Points on a hilly landscape, in no order, each with its height.
A climber steps from a point to the highest of its 2 nearest points, and stops where none of them is higher. Distance is the straight distance between rows; heights are no part of it.
K586: [ 2.28 -0.58 -0.24  0.48  3.60  3.32  2.44 -3.61 -0.07 -2.35  1.53 -1.67
  0.41  3.38  3.45 -2.95  1.66 -1.38 -0.58 -0.90  0.88  0.90  1.41  2.29
 -2.79  0.60  1.40 -2.35 -2.31]  (h 0.84)
K318: [ 2.11 -2.78 -0.96 -0.59 -0.61 -1.33 -3.77  2.21 -1.02  0.95  0.33  2.12
 -1.95 -1.67  0.30  2.85  3.35 -4.37  2.91  1.15  1.30  2.41 -1.16  0.44
  1.19 -1.61  0.59 -0.28  2.80]  (h 3.11)
K463: [ 0.62  4.61  2.94  5.10 -2.65 -0.21  1.14  1.70 -0.34 -0.72 -3.54 -0.84
  0.88  0.68 -0.85 -2.48 -1.91 -0.85  0.34 -0.57  0.58 -0.21 -0.09 -0.59
  0.08 -1.15 -1.21  3.40 -1.34]  (h 3.29)
K189: [ 0.64 -0.81 -0.97  1.61  2.47  2.53  0.96 -0.16 -0.12  0.21  0.04  0.94
 -1.18 -0.70  5.16 -0.65  0.09 -3.77  1.49  0.38 -4.69  1.36  1.70  2.78
 -3.37  0.21  2.31  0.09 -0.30]  (h 2.34)
K235: [-4.23 -2.14 -1.87 -2.53 -1.05 -3.93 -0.11  0.76  2.44  1.61  0.16 -0.90
 -1.73 -1.35 -0.57  1.01 -2.80  1.81 -1.69 -0.44 -1.85  0.18  1.76 -1.90
 -0.09  1.04  0.98 -1.32  1.64]  (h 2.55)
K703: [ 2.54  1.13  3.19 -3.37  3.74  2.09  2.30  1.70  0.93 -0.12 -0.83 -0.55
  2.50  0.59 -3.40  1.23  2.06  1.76  0.16 -2.25  1.74  0.06 -3.34  0.94
  2.13 -3.88  1.85 -1.93 -1.99]  (h 3.22)
K469: [ 2.75  0.26  1.07 -0.45 -0.28 -0.31  1.97  0.90 -0.56  0.97 -0.33  0.40
  1.32 -1.94 -2.63  2.30  0.61  1.18  0.94 -1.00  2.33  0.85 -3.19 -1.12
 -0.19 -1.22 -0.07 -0.23  0.11]  (h 1.86)
K425: [ 2.55 -3.87 -1.53 -5.81  1.33 -1.45 -1.06 -3.58 -2.59 -2.32  4.83  0.63
  2.56  2.07 -0.05 -0.33 -1.20  1.90 -1.45  1.20  1.85  0.99 -2.61  0.15
  1.81  0.38 -2.07  0.47 -0.59]  (h 3.33)
K253: [ 1.40  0.73  2.76  2.50  1.24  1.05 -0.94 -3.07  1.08  0.48  2.36  0.83
  0.13  0.29 -2.80  1.32  1.30 -0.13 -4.23 -0.91  2.89 -0.15 -0.14 -1.35
 -0.36  0.32 -0.81 -1.53 -0.59]  (h 1.11)
K333: [-1.57  1.42 -1.17  2.12 -1.95  0.03  1.12  0.87 -3.19  0.76 -2.32  0.83
 -1.70 -3.68 -1.02  2.94  2.01 -0.64  3.31 -0.45  1.87 -3.62  0.11  0.14
  1.11  0.05 -0.83 -1.93  1.14]  (h 4.13)
K427: [ 0.17 -3.84  2.99  0.25  2.03  0.45 -4.52  0.84  0.75  0.44  3.12 -0.03
 -2.74  0.18  0.81  2.13  4.06 -2.63 -1.32  4.31 -2.68  3.02 -0.02 -0.79
 -0.95 -0.31 -0.50  0.79  1.44]  (h 3.37)
K99: [-0.61 -3.27  2.93 -0.04  2.71  0.25 -2.80  1.61  1.38  3.35  1.10  0.05
 -1.56 -1.17 -0.77  1.41  3.13 -0.66 -0.74  3.96 -4.78  1.03  0.02 -2.57
  0.18 -0.54 -0.41  2.71  1.79]  (h 2.99)
K524: [ 1.28  7.19  0.64  1.60  0.71  0.33  1.21  0.89 -1.59  1.26 -2.88  0.33
 -1.00 -1.00 -0.19 -1.15  0.08 -3.42  3.60  0.37 -0.86 -0.49  1.51  1.42
  4.32 -3.63  1.28  0.86 -1.80]  (h 5.50)
K33: [ 2.32 -1.08  1.69 -2.43  2.66  1.33  1.74 -2.26  1.48 -0.66  0.86 -1.13
  1.40  1.36 -3.88  0.89  1.85  3.63 -3.73 -2.24  3.05 -1.10 -3.26  0.71
 -1.56  0.00  0.68 -3.70 -1.01]  (h 1.26)
K491: [-2.10 -1.38 -1.43  1.80  0.81  0.93  0.71  1.95  2.55 -0.62 -3.97 -1.72
 -0.20 -0.89  1.10 -4.49  0.38  0.91 -0.99 -0.51 -4.18 -1.89 -0.11  0.70
 -3.99  0.51  0.78  1.35  0.40]  (h 2.56)
K86: [ 0.76 -5.09 -1.26 -0.02 -0.33  0.49 -4.71  1.51  1.32 -1.95  0.48 -0.17
 -1.33  0.29  0.93 -0.26  3.41 -0.02 -1.06  2.72 -0.71  0.82 -2.05  0.35
 -3.26  2.80  1.78  1.27  3.61]  (h 4.27)
K587: [ 1.53  2.83 -0.46 -1.26 -1.67  0.66 -2.93 -0.66 -0.30 -1.19  2.85  1.93
  2.09  1.25  1.00 -1.63 -2.56  0.00 -1.20 -2.13  4.66 -0.28  0.62  0.06
  0.11  5.25  1.80  2.17  0.96]  (h 3.61)
K573: [-3.97 -3.57 -3.51 -3.10 -0.23 -2.44 -1.28 -0.04  1.60  1.43  0.99 -0.35
 -1.99 -1.90 -0.24  2.78 -0.15  0.93 -1.53 -0.90 -1.19 -0.87  1.33 -0.77
 -1.14  1.26  0.92 -2.65  2.12]  (h 2.76)
K618: [-2.67 -4.06 -2.68 -4.53  0.84 -1.82  1.17 -2.51  1.10 -1.28  2.16 -1.70
 -0.22 -0.34  4.20 -1.36 -2.12  1.28 -0.07 -0.55 -4.68  1.24  1.06  1.72
 -1.99  0.60  0.06 -0.42  0.06]  (h 2.21)
K196: [ 1.99  0.29  0.60 -0.67  2.34  1.81 -0.44 -0.45 -0.65 -2.64 -1.39 -0.38
  0.03  0.07 -0.57 -1.58  3.16 -2.82  2.42 -1.50  0.80  1.34 -1.37  3.08
  0.78 -3.51  0.84 -0.63 -2.21]  (h 5.79)
K72: [ 4.56  0.30 -0.43 -2.58  0.28 -0.15 -1.95  0.60 -0.54  1.46  1.86  0.98
  1.22 -2.81 -1.30  2.59  0.45 -1.11  1.86 -1.36  3.67  2.87 -2.66 -0.99
  0.23 -0.43  0.93 -1.53  1.14]  (h 2.28)
K589: [ 1.26  7.47  1.63  1.81 -0.90 -0.87  0.91  1.38 -1.38  2.11 -2.85  0.54
 -1.52 -3.67 -0.81  1.76  0.84 -4.58  3.13  0.30  0.42  0.07  0.69 -0.57
  3.70 -1.88  1.19  0.02  0.80]  (h 5.14)
K963: [-1.48  0.39  0.40  0.66  0.27 -0.82  0.05  1.69 -0.55  2.31 -1.11 -0.06
  0.12 -0.72  1.10 -0.74 -1.59  2.43  1.37  1.81 -6.18  0.56  1.60 -0.92
 -0.27 -2.29 -1.54  2.48 -1.51]  (h 3.99)
K388: [ 0.57  2.17  1.75  1.56  2.57  2.19  0.52 -4.87  2.26  0.86  0.96  0.15
  1.23  0.40 -2.38  0.12  0.34  1.40 -2.88 -3.03  3.38 -2.37  0.97 -0.78
 -1.69  1.64 -0.39 -3.00 -1.55]  (h 0.81)
K422: [-2.87 -1.72 -1.05  3.16 -1.96 -0.17 -0.07  1.35  2.82 -1.38 -2.61 -1.40
 -0.28  1.03  0.96 -3.73 -2.25  0.27 -3.55 -0.19 -1.04 -1.08 -0.11  0.99
 -4.12  2.98  0.75  2.08  2.39]  (h 2.70)
K808: [-0.67  1.99  1.14  6.26 -2.88  0.82  0.24 -0.83 -0.43  0.13  0.05  1.76
  1.08  0.79 -0.48 -0.92 -2.17  1.29 -3.76  0.15  1.87 -2.86  1.42 -1.37
 -1.44  3.92 -3.85  1.11  0.24]  (h 2.27)
K278: [ 3.92 -0.45  0.06 -0.26  2.59  2.91  0.75 -3.28 -1.87 -1.08  3.38  1.21
  1.74  2.42  4.91 -1.54  1.02  0.18 -0.08 -0.07 -2.26  1.54  1.57  2.19
 -2.71  1.60 -0.99 -1.38 -3.08]  (h 1.08)
K416: [-0.12  1.41 -0.76 -1.35 -0.74 -2.36 -0.65  1.15  0.16  0.33  0.69 -0.74
 -0.37 -0.61  0.20 -0.26 -1.32 -0.73  1.56 -1.51 -0.92  2.02  0.38 -0.14
  1.36 -3.38  2.66 -0.38 -0.58]  (h 4.15)
K11: [-0.07  0.10 -3.58  0.36 -1.38  0.87  1.46 -2.54 -0.43 -1.24  2.74  1.06
 -0.41  1.34  3.25 -1.74 -5.09 -1.14 -1.01 -1.68  1.92  1.15  1.46  0.30
  0.00  4.13  1.32  0.52 -0.87]  (h 3.12)
K129: [ 2.69 -0.53  1.41  2.80  1.09  2.16 -2.53 -1.84  0.06 -0.38  3.36  0.55
 -0.86  0.83 -1.27  0.78  2.64 -2.83 -2.72  0.09  2.28  0.31 -0.76  0.39
 -1.10  0.42  1.16 -1.61  1.40]  (h 1.46)
K887: [-1.59  2.19 -0.75  3.08  1.36  2.45  2.50  0.19  0.37 -0.50 -3.38 -0.05
 -1.68  1.95 -0.04 -2.66  0.48 -1.87  0.04 -1.04 -1.01 -2.21  2.06  2.45
 -0.32 -2.56  1.84  0.67 -1.55]  (h 0.38)
K512: [-1.92 -3.11 -3.37 -2.61 -0.19 -0.34 -0.04  0.81  0.18 -0.29 -0.96 -1.41
  0.76 -2.41  4.20 -1.61 -0.64  0.43  2.67 -1.02 -5.76  0.71  0.57  1.45
 -1.88  0.02  0.64  0.67  0.51]  (h 2.33)
K227: [-3.40 -1.90 -0.29 -0.96 -0.35 -4.12  0.13  2.50  3.15  1.88 -1.55  0.15
  0.66 -2.07 -0.86 -0.20 -2.17  3.89 -3.80  2.56 -4.88 -0.50  0.80 -4.83
 -2.50  2.17 -2.86  0.33  0.54]  (h 3.47)
K575: [ 2.71 -1.36 -0.77 -2.71 -0.01 -1.97 -2.66  1.43 -0.10  0.10  2.31  0.96
 -0.38 -1.53 -0.74  2.15  1.78 -2.56  2.53 -0.20  3.77  3.86 -2.02 -0.98
  1.46 -1.77  1.69 -1.18  1.21]  (h 2.66)
K821: [-1.04 -4.28 -2.67 -1.03 -3.34 -2.74 -2.78  2.25  0.68  0.50  0.39 -0.21
 -1.96 -0.31 -0.19  1.89  1.08 -0.50  1.31  2.07  1.70  0.62  0.40 -1.14
  0.77  1.68 -0.18  1.33  3.77]  (h 5.51)
K781: [-1.65  0.10  1.04 -0.41 -0.87 -1.71  2.61  0.20 -0.63  0.56 -0.77 -0.42
  1.74 -0.17  1.93 -1.10 -3.20  4.35 -0.27  0.62 -5.28  0.09  1.52 -0.63
 -1.27 -0.66 -3.29  0.89 -2.49]  (h 3.79)
K143: [ 0.68  0.25 -3.53 -2.53 -1.46  0.70 -0.62 -2.22 -0.91 -2.01  3.23  1.60
  1.65  0.76  3.56 -3.48 -3.17 -1.86  0.34 -2.73  3.62 -0.62  0.29  1.73
  0.40  5.36  2.82  1.88  0.63]  (h 3.34)
K710: [-1.88 -5.52 -2.69 -0.88 -2.67 -0.99 -4.44  1.54  1.26 -1.18 -0.18 -0.75
 -0.97 -0.07  1.44  0.26  0.79 -0.26 -0.51  1.73 -0.46  1.07 -1.83 -0.18
 -1.32  2.83  0.38  2.21  3.65]  (h 4.86)
K972: [-0.65  0.81  1.44  2.53 -0.18 -0.59 -1.46  1.66 -1.07  3.14  0.72  1.00
 -2.15 -1.20  1.18  2.05  0.02 -4.26  1.48  2.46 -2.39  1.34  2.41 -1.01
  1.79 -1.04  0.17  2.35  1.15]  (h 2.64)
K229: [-0.11  0.25 -0.65  0.49 -4.86 -1.46 -1.00 -1.40 -2.28 -1.06  0.54 -0.08
 -0.76  1.89 -1.81  1.41 -0.53  1.24  0.91  1.74  4.50 -0.41  0.24 -1.73
  2.60  2.19 -2.15  0.66  2.02]  (h 5.36)
K944: [-2.07 -1.40 -3.10 -0.30 -1.68 -0.92  0.42  1.65 -1.62  1.08 -2.51  1.34
 -1.20 -4.24 -0.23  2.72  1.61  0.25  2.18 -0.94  1.22 -2.45  0.30  0.28
 -1.18  0.98 -0.40 -3.06  1.46]  (h 3.64)
K548: [ 3.44 -1.21 -0.20 -5.30  3.49  1.61  1.31 -2.52  1.08 -0.57  1.79 -0.44
  1.98  0.57 -3.54  1.73  1.67  3.08 -0.89 -1.77  4.70 -0.04 -3.38  0.57
  0.88  0.11  0.39 -3.16 -1.29]  (h 1.94)
K96: [-0.35 -0.09 -0.50 -3.68 -0.21 -1.07  2.64 -3.21 -0.24 -0.53  1.21 -0.61
  2.98  0.34 -0.20  1.29 -1.32  4.43 -0.69 -2.03  1.33 -0.81 -0.58  0.66
  1.78  0.65 -1.87 -1.98 -2.27]  (h 3.48)
K377: [-1.51 -2.04  3.34  1.29  0.74 -0.36 -1.74  3.18  2.09  4.78 -1.45  0.36
 -1.47 -1.76 -1.31  0.69  2.39 -0.28 -2.58  3.96 -3.85 -0.49 -0.56 -4.48
  0.59  0.64 -0.95  2.59  3.30]  (h 2.82)
K832: [ 0.45 -1.39  1.37  1.12 -1.44 -0.08 -0.60 -0.15 -0.31 -4.09 -1.79 -1.97
  0.49  3.42 -0.98 -3.11  0.24  0.96 -1.52  0.58  0.42  1.10 -3.01  0.95
 -0.09 -2.07 -1.59  3.12 -0.88]  (h 2.81)
K441: [-0.64  2.48  1.38 -1.22 -0.11 -1.81  1.89  3.54 -1.59  2.20 -1.27 -0.87
  0.28 -0.05 -1.08  0.75 -1.59  4.07  3.28  1.74 -4.41 -0.65 -0.18 -1.17
  2.30 -3.11 -1.05  1.50 -1.62]  (h 4.33)
K855: [-1.78 -0.71 -0.98 -1.20  0.56 -1.48 -2.72  3.11  1.08  0.22 -2.49 -1.60
 -2.11  1.37 -2.37 -1.76  1.52  0.85  0.40  1.57 -0.92 -1.47 -2.10  1.61
  2.39 -4.15  3.10  1.94  1.18]  (h 3.39)
K368: [-0.65 -0.20  0.66 -3.64  1.88 -2.15  0.76  0.43  2.69  0.61  1.61 -1.62
  0.43  0.03 -1.53 -0.42 -0.82  1.71 -2.55 -3.63 -0.67  0.12 -0.44  0.41
 -2.08 -2.31  4.23 -4.14  0.46]  (h 2.19)
K362: [ 0.51  3.95  0.18  1.51 -1.04  0.42  1.27  0.27 -1.93  0.52 -2.73  0.24
 -1.20 -4.04 -2.14  3.24  2.29 -2.88  3.43 -0.22  3.20 -1.30 -0.15  0.27
  2.79 -1.33  1.44 -1.48  0.94]  (h 4.69)
K105: [ 1.11 -4.65  1.26  0.89  0.88  0.32 -5.02  2.07  1.10 -0.61  2.45  0.63
 -1.94  1.39  0.61  1.54  4.11 -2.46 -1.38  3.09 -1.05  2.01 -0.95  0.00
 -2.02  1.79  1.25  1.06  3.45]  (h 3.76)
K940: [-1.25 -1.62 -0.99  1.62 -4.76 -2.50 -1.29  0.76 -0.46  0.62 -0.21 -0.52
 -1.86  1.81 -1.35  2.68  0.62 -0.90  1.53  3.46  2.40 -0.19  0.33 -2.51
  1.69  2.39 -2.29  1.95  3.35]  (h 6.40)
K603: [-2.39 -4.06 -2.61 -2.24 -0.01 -0.82 -1.39 -3.14 -0.26 -2.16  1.88 -0.78
  0.26  0.33  2.37  0.46 -1.00  1.47 -0.76  2.01 -3.72  0.95  0.74  1.61
 -0.57  2.15 -1.58  0.56  0.04]  (h 2.26)
K759: [-2.55 -2.34 -1.85 -0.07  0.73  0.77 -1.04  2.32  0.90 -0.61 -3.97 -1.15
  0.25 -2.11  2.11 -3.26  1.34  0.53  0.49  0.33 -5.99 -0.39 -0.26 -0.38
 -2.46  0.60  1.05  2.12  0.83]  (h 2.46)
K920: [-1.84 -1.92 -0.30 -1.11  0.01 -0.86  0.47  1.68 -0.11 -2.91 -2.84 -2.09
 -0.67  2.83 -2.55 -2.10  0.93  2.33 -0.46  1.75 -0.61 -0.91 -3.02  1.46
  1.87 -3.16 -0.97  2.41 -0.27]  (h 2.87)
K776: [ 4.14 -0.56  0.53 -1.26  2.11  2.91 -0.89 -4.22 -1.20 -1.00  3.75  2.05
  2.43  1.29  1.52 -1.03  0.70  1.68 -0.72 -0.21 -0.31 -0.04  0.53  0.91
 -1.31  0.60 -1.90 -0.44 -1.39]  (h 1.35)
K833: [ 1.70  0.57  2.04 -2.14  2.74  1.75  0.53 -0.22  0.13 -2.71 -1.61 -1.68
  1.77  0.82 -1.94 -0.60  3.19 -1.63  2.41 -1.99  3.09 -0.13 -2.75  2.74
  2.38 -3.29  1.70 -1.70 -2.55]  (h 4.44)
K973: [ 3.17 -0.09  1.79  2.08 -0.65  0.90  0.23  1.39 -1.35  2.24  0.61  2.38
  1.13 -1.88 -2.24  2.74  1.69  0.80 -1.26  0.77  2.67 -0.42 -2.88 -0.97
 -1.02  0.63 -1.94  0.27  2.37]  (h 1.62)
K825: [ 0.15  3.01 -1.18  0.17 -3.32  0.01 -1.07 -3.64 -1.59 -0.58  1.99 -0.52
  0.36  0.81 -0.93  0.86 -2.75  0.24  1.34  0.30  5.52 -0.51  1.39 -2.63
  2.78  3.85 -1.54  1.00  0.29]  (h 4.45)
K812: [-0.39  1.42 -1.46 -2.04  0.53 -2.29 -1.24  2.84  0.61  1.14 -1.60 -0.77
 -2.12  0.17 -1.76  0.00  0.54 -1.32  2.09  0.28 -0.39 -0.30 -1.10  1.06
  2.26 -4.15  3.28  0.02  1.39]  (h 3.78)
K738: [ 2.17  2.35  3.12 -2.23  3.23 -0.47  1.64  0.42  2.06  0.59 -0.09 -1.91
  1.31  0.02 -2.07 -0.30  0.64  0.85 -0.57 -3.77  0.45  0.81 -1.78  0.22
 -0.49 -3.98  3.54 -3.31 -1.23]  (h 2.57)
K568: [-0.50  2.24 -0.45  4.34 -0.21  0.88 -0.10  1.45 -0.11  2.06 -0.27  2.16
 -1.83 -0.47  2.97  0.77 -1.19 -5.25  0.49  1.07 -1.15  1.89  2.57  0.68
  0.17  0.31  1.09  1.50  0.62]  (h 2.54)
K681: [ 0.19  4.77  3.01  1.97 -1.41  1.13  4.29  0.44 -1.91  1.00 -3.40 -0.65
  1.92 -1.92 -0.45 -0.53 -0.50  2.53  2.34 -1.12  0.71 -2.60  0.31 -2.13
 -0.16  0.03 -3.82 -0.92 -2.26]  (h 3.75)
K987: [-4.01 -0.52 -0.21 -0.63  2.76 -2.28 -0.12  3.71  3.70  3.03 -1.14 -0.18
 -0.92 -1.84 -2.07 -0.75 -0.51  3.60 -3.02  1.91 -4.08 -2.45  1.00 -2.48
 -2.19  0.32 -0.14 -1.95  0.80]  (h 3.24)
K528: [-1.03  3.35  0.88  5.53 -1.65  0.54  1.87 -2.88  0.14 -0.68 -0.71  0.34
  0.12  2.00 -1.80 -0.97 -2.55  0.88 -2.84 -0.47  2.89 -1.91  1.96 -1.13
  0.78  2.13 -2.96  1.08 -1.79]  (h 2.50)
K211: [ 1.54 -1.68  0.02  2.13  1.19  2.66 -1.43 -1.67 -0.81 -0.17  2.29  1.47
 -1.42 -1.55  0.75  1.15  3.11 -2.08 -1.31 -0.50 -0.05 -1.44  0.11  2.32
 -3.41  1.11  1.36 -1.86  1.34]  (h 1.85)
K401: [-2.31  2.18  0.97  1.08 -1.57  1.02  4.42 -1.27 -2.31 -2.68 -3.04 -1.30
  1.09  2.99 -0.95 -0.07 -0.68  3.07  1.36  0.33  0.62 -2.84  0.80  0.76
  4.04 -0.16 -3.94 -0.29 -3.83]  (h 3.54)
K354: [-1.58 -0.80  0.23 -0.13 -1.86 -3.94  2.18  1.74  0.63  1.85 -0.85 -0.32
  1.76 -1.70  1.13  0.25 -4.17  4.96 -2.16  1.05 -4.58  0.67  1.53 -3.03
 -3.31  1.73 -4.32  1.04  0.04]  (h 3.63)
K177: [-0.21  1.60  0.53  4.17  0.72  2.44  1.18  0.91 -0.71  0.69  0.04  2.25
 -0.89  1.16  4.22 -0.65 -2.36 -2.89 -0.06  0.82 -2.96  1.91  2.01  0.99
 -1.92 -0.01  0.73  2.14 -1.55]  (h 2.45)
K130: [-3.13 -4.09 -3.84 -2.36 -0.31 -1.05 -1.01  1.38  0.48  0.88 -0.72 -0.23
 -1.46 -4.10  0.34  2.01  1.76  0.10  2.07 -0.67 -1.05 -0.77  0.08  0.87
 -1.62  0.37  1.70 -2.24  2.78]  (h 3.14)
K901: [ 3.28 -2.36 -0.24 -0.08  1.94  1.51 -3.74  1.61 -3.15 -1.19  1.05  2.31
 -1.06 -1.58  1.94  1.31  3.45 -4.91  1.66  1.26 -0.06  1.93 -0.62  2.80
 -0.22 -0.87 -0.07 -0.18  1.63]  (h 3.70)
K533: [-0.76 -0.46 -0.41 -1.23 -2.91 -4.66 -0.12  0.70  1.85  1.94  3.20 -0.59
 -0.38 -0.09 -0.87  1.44 -3.31  1.19 -1.97 -0.53 -0.32  2.55  0.69 -3.46
  0.06  0.31 -0.05 -0.17  2.26]  (h 2.39)
K783: [-2.86 -1.33 -2.89  1.65 -1.91  0.16  0.63 -0.73  1.51 -0.76  0.38 -0.04
 -2.25  2.21  1.41 -1.17 -3.42 -2.67 -1.96 -0.23  2.67  1.48  1.53  0.16
 -0.41  1.96  2.44  1.57  0.63]  (h 2.92)
K274: [ 1.10  2.30  0.45 -0.44  1.24 -0.22  0.67  0.22 -0.57  0.66  1.29  0.56
  0.13 -0.72  1.06 -0.02 -1.30 -1.92  2.35 -1.64 -1.68  2.94  1.52 -0.05
  1.25 -3.39  1.82 -0.89 -3.01]  (h 4.49)
K249: [-1.83  2.30 -0.13 -1.57  0.20  0.40  2.37  2.62 -2.02  1.48 -1.83 -0.25
  0.60  0.77  0.37  1.38 -1.26  2.29  4.11  0.60 -3.36 -2.60  1.89  0.94
  3.34 -2.86 -0.62 -1.25 -2.04]  (h 4.81)
K526: [ 0.72 -2.00 -1.50  0.57  1.42  1.96 -1.15 -0.44  0.26 -0.08  1.21  0.96
 -0.89 -2.21  3.24  0.77  2.25 -2.45  1.13 -0.28 -3.22  0.98  1.52  2.32
 -3.69  0.21  2.10 -1.32  1.31]  (h 2.18)
K476: [-1.98  3.24  1.67  1.57 -1.59  1.36  4.95  0.87 -1.35 -0.93 -4.19 -0.08
  1.21  0.94 -1.51 -0.31  0.37  2.95  0.78 -0.23  1.49 -5.09  0.55 -0.27
  1.15 -0.28 -4.14 -2.47 -1.95]  (h 4.21)
K565: [ 0.19  0.32 -0.85 -1.51  3.15  2.80  2.37 -3.39  1.07 -2.67  1.17 -1.92
 -0.19  2.67  1.52 -1.92  1.65 -1.18 -1.12 -2.54  1.46 -0.57  1.50  3.26
 -1.54 -0.13  3.33 -3.41 -2.34]  (h 0.65)
K495: [-0.71  2.60  1.82  2.50 -1.82  1.54  2.42 -3.37 -0.88 -2.10 -1.20 -0.66
  0.93  3.03 -1.25 -1.27 -2.25  1.14 -0.47  0.31  1.21 -0.97  0.67 -0.62
  2.72 -0.43 -4.04  1.71 -4.66]  (h 2.93)
K758: [-0.66  0.93  2.39 -1.57  3.52  1.71  1.55 -2.82  3.54 -0.02  1.24 -0.86
  1.68  1.20 -2.73  0.67  1.49  2.34 -3.86 -3.87  2.65 -2.54  0.07 -0.13
 -1.18  1.01  1.61 -5.99 -1.25]  (h 0.82)
K863: [-1.92  1.58 -0.54  3.52 -0.61  1.72  1.22  0.35 -0.54 -2.15 -4.41 -0.58
 -1.57  2.43 -1.67 -3.32  1.06 -2.29  1.36  0.27  1.86 -2.33  0.37  2.26
  1.78 -2.41  0.63  2.01 -1.74]  (h 0.29)
K629: [ 1.75 -0.43 -0.06 -0.35  3.28  1.15 -1.65  0.37 -1.80 -2.98 -0.36  0.42
 -1.72 -0.42  1.67 -0.55  3.52 -4.93  2.56  0.01 -1.16  2.04 -0.08  3.84
  0.72 -3.72  1.53 -1.23 -1.06]  (h 4.65)
K350: [-0.19  1.68  2.53  3.86 -2.67 -0.20 -0.47  2.32 -0.15 -1.30 -2.08 -0.51
  0.68  2.59 -0.31 -2.88 -1.72  0.42 -0.55  1.09 -1.15  1.25 -0.60 -0.41
  0.02 -1.58 -0.85  4.21 -0.33]  (h 3.13)
K621: [ 1.25 -0.29  1.54  0.54 -1.28 -0.91 -1.78  1.84 -1.46  3.07  1.32  1.41
 -1.91 -2.41  0.50  3.97  2.43 -2.94  2.01  1.40  0.11  1.30  0.48 -0.83
  1.48 -1.54 -0.48  0.88  2.32]  (h 2.79)
K978: [ 1.83 -1.43 -0.36 -4.56 -1.47 -2.13  1.39 -2.92 -1.61 -1.57  2.42 -0.62
  2.04  0.94 -0.04  0.27 -2.81  3.52 -0.17  0.38  1.61  1.21 -2.81 -1.06
  2.45  0.89 -3.11  1.29 -1.28]  (h 4.32)
K446: [ 3.20  1.10  0.88  0.28 -0.03  2.67 -0.51 -3.18 -1.47  0.56  1.90  2.63
  3.00  0.02  0.33  0.28 -0.42  2.43  0.00 -0.65  1.45 -0.82 -0.22 -1.15
 -1.00  1.75 -2.20  0.43 -0.86]  (h 1.63)
K518: [-1.85  2.04 -0.38  0.39  2.81  2.54  3.27 -0.99  1.33 -0.60 -1.73 -1.12
  0.01  1.98  0.60 -2.67  0.80 -1.45 -0.42 -3.05  0.37 -1.74  1.28  3.20
  0.03 -1.91  3.24 -2.63 -2.44]  (h 0.49)
K904: [ 2.17  4.64  1.06  1.13  1.32  1.04  1.17 -0.75 -0.93 -0.26 -1.85  0.09
  1.13 -1.72  1.94 -1.11 -0.89 -3.91  3.89 -2.26  0.34  2.25  1.71  1.11
  2.33 -2.07  0.68  0.54 -3.63]  (h 4.97)
K956: [-2.70 -0.50 -1.63  4.00 -1.69  0.17  0.14  0.73  2.04 -1.41 -1.10 -0.45
 -1.83  3.36  0.72 -2.69 -3.67 -1.53 -3.41  0.12  1.43  0.26 -0.01  0.12
 -1.52  2.88  2.23  2.49  1.25]  (h 2.80)
K788: [ 0.98  2.99 -0.43 -0.68 -2.48 -0.07 -2.66 -1.50 -0.12 -0.97  3.45  0.76
  0.99  1.60  0.10 -0.08 -3.24 -1.47  0.82  0.29  5.80  0.88  0.93 -2.24
  1.93  5.36  0.53  2.32  1.38]  (h 3.93)
K867: [ 1.02  0.83  0.52 -2.31 -3.34 -3.58 -0.57  1.29  0.46  1.29  1.97 -1.15
 -0.56 -0.51 -0.82  1.56 -2.96  0.33  1.30 -0.54  1.98  2.66  0.18 -2.87
  1.29 -0.85  1.44 -0.01  1.61]  (h 2.25)
K299: [-0.30 -5.28 -3.02 -4.20 -0.02 -2.36 -2.05 -3.86 -1.65 -2.64  4.66  0.15
  1.11  1.19  2.31  0.60 -1.54  2.31 -1.94  2.34 -1.26  1.67 -0.88  1.61
  0.60  0.88 -2.21 -0.23  0.29]  (h 2.61)
K23: [ 2.58  1.18  1.31  3.54 -1.48  1.81  0.14 -0.80 -1.79  1.52 -0.03  2.94
  2.57 -0.42 -1.42  0.48  0.18  2.83 -2.32  1.20  2.23 -3.46 -0.85 -1.62
 -1.78  2.61 -4.07  1.10  0.89]  (h 1.98)
K342: [ 1.10  4.80  2.53  2.96 -1.12  0.96  2.84  0.12 -0.26  0.48 -4.14 -0.90
  2.36 -0.67 -0.48 -2.00 -1.42  0.55  1.47 -2.41  0.37 -0.65  0.15 -1.78
 -0.26 -0.30 -2.04  1.33 -2.47]  (h 3.50)
K977: [-2.26  0.32  1.16  0.82  1.20 -2.88 -1.47  3.91  2.55  5.43 -1.28  0.87
 -1.83 -2.18 -2.73  0.49  0.34  0.78 -1.60  2.43 -2.89 -1.42  1.09 -3.55
 -0.59  0.31 -0.33  0.92  1.90]  (h 3.00)
K301: [-0.28 -1.89 -0.08 -5.21  0.89  0.65  2.43 -0.94  0.01 -0.84  1.62 -0.84
  1.68  0.94 -1.28  2.41  0.04  3.43  0.51 -1.58  1.32 -0.30 -1.72  1.06
  2.46 -0.63 -0.62 -3.07 -1.88]  (h 2.91)

Call two points neighbours if one is among the 2 nearest of the other. Go from one point of each pair to the other, from neighbour to neighbour, staying as high as possible. Name the lowest point that can't be avoided.
K249 / K978 | K618
K249 / K940 | K377
K476 / K524 | K832

Two climbers start at each pair of points below. Name the first point that both come to, or write -.
K533 / K354 | -
K855 / K867 | K416
K526 / K512 | -
K33 / K518 | -
K832 / K887 | K476
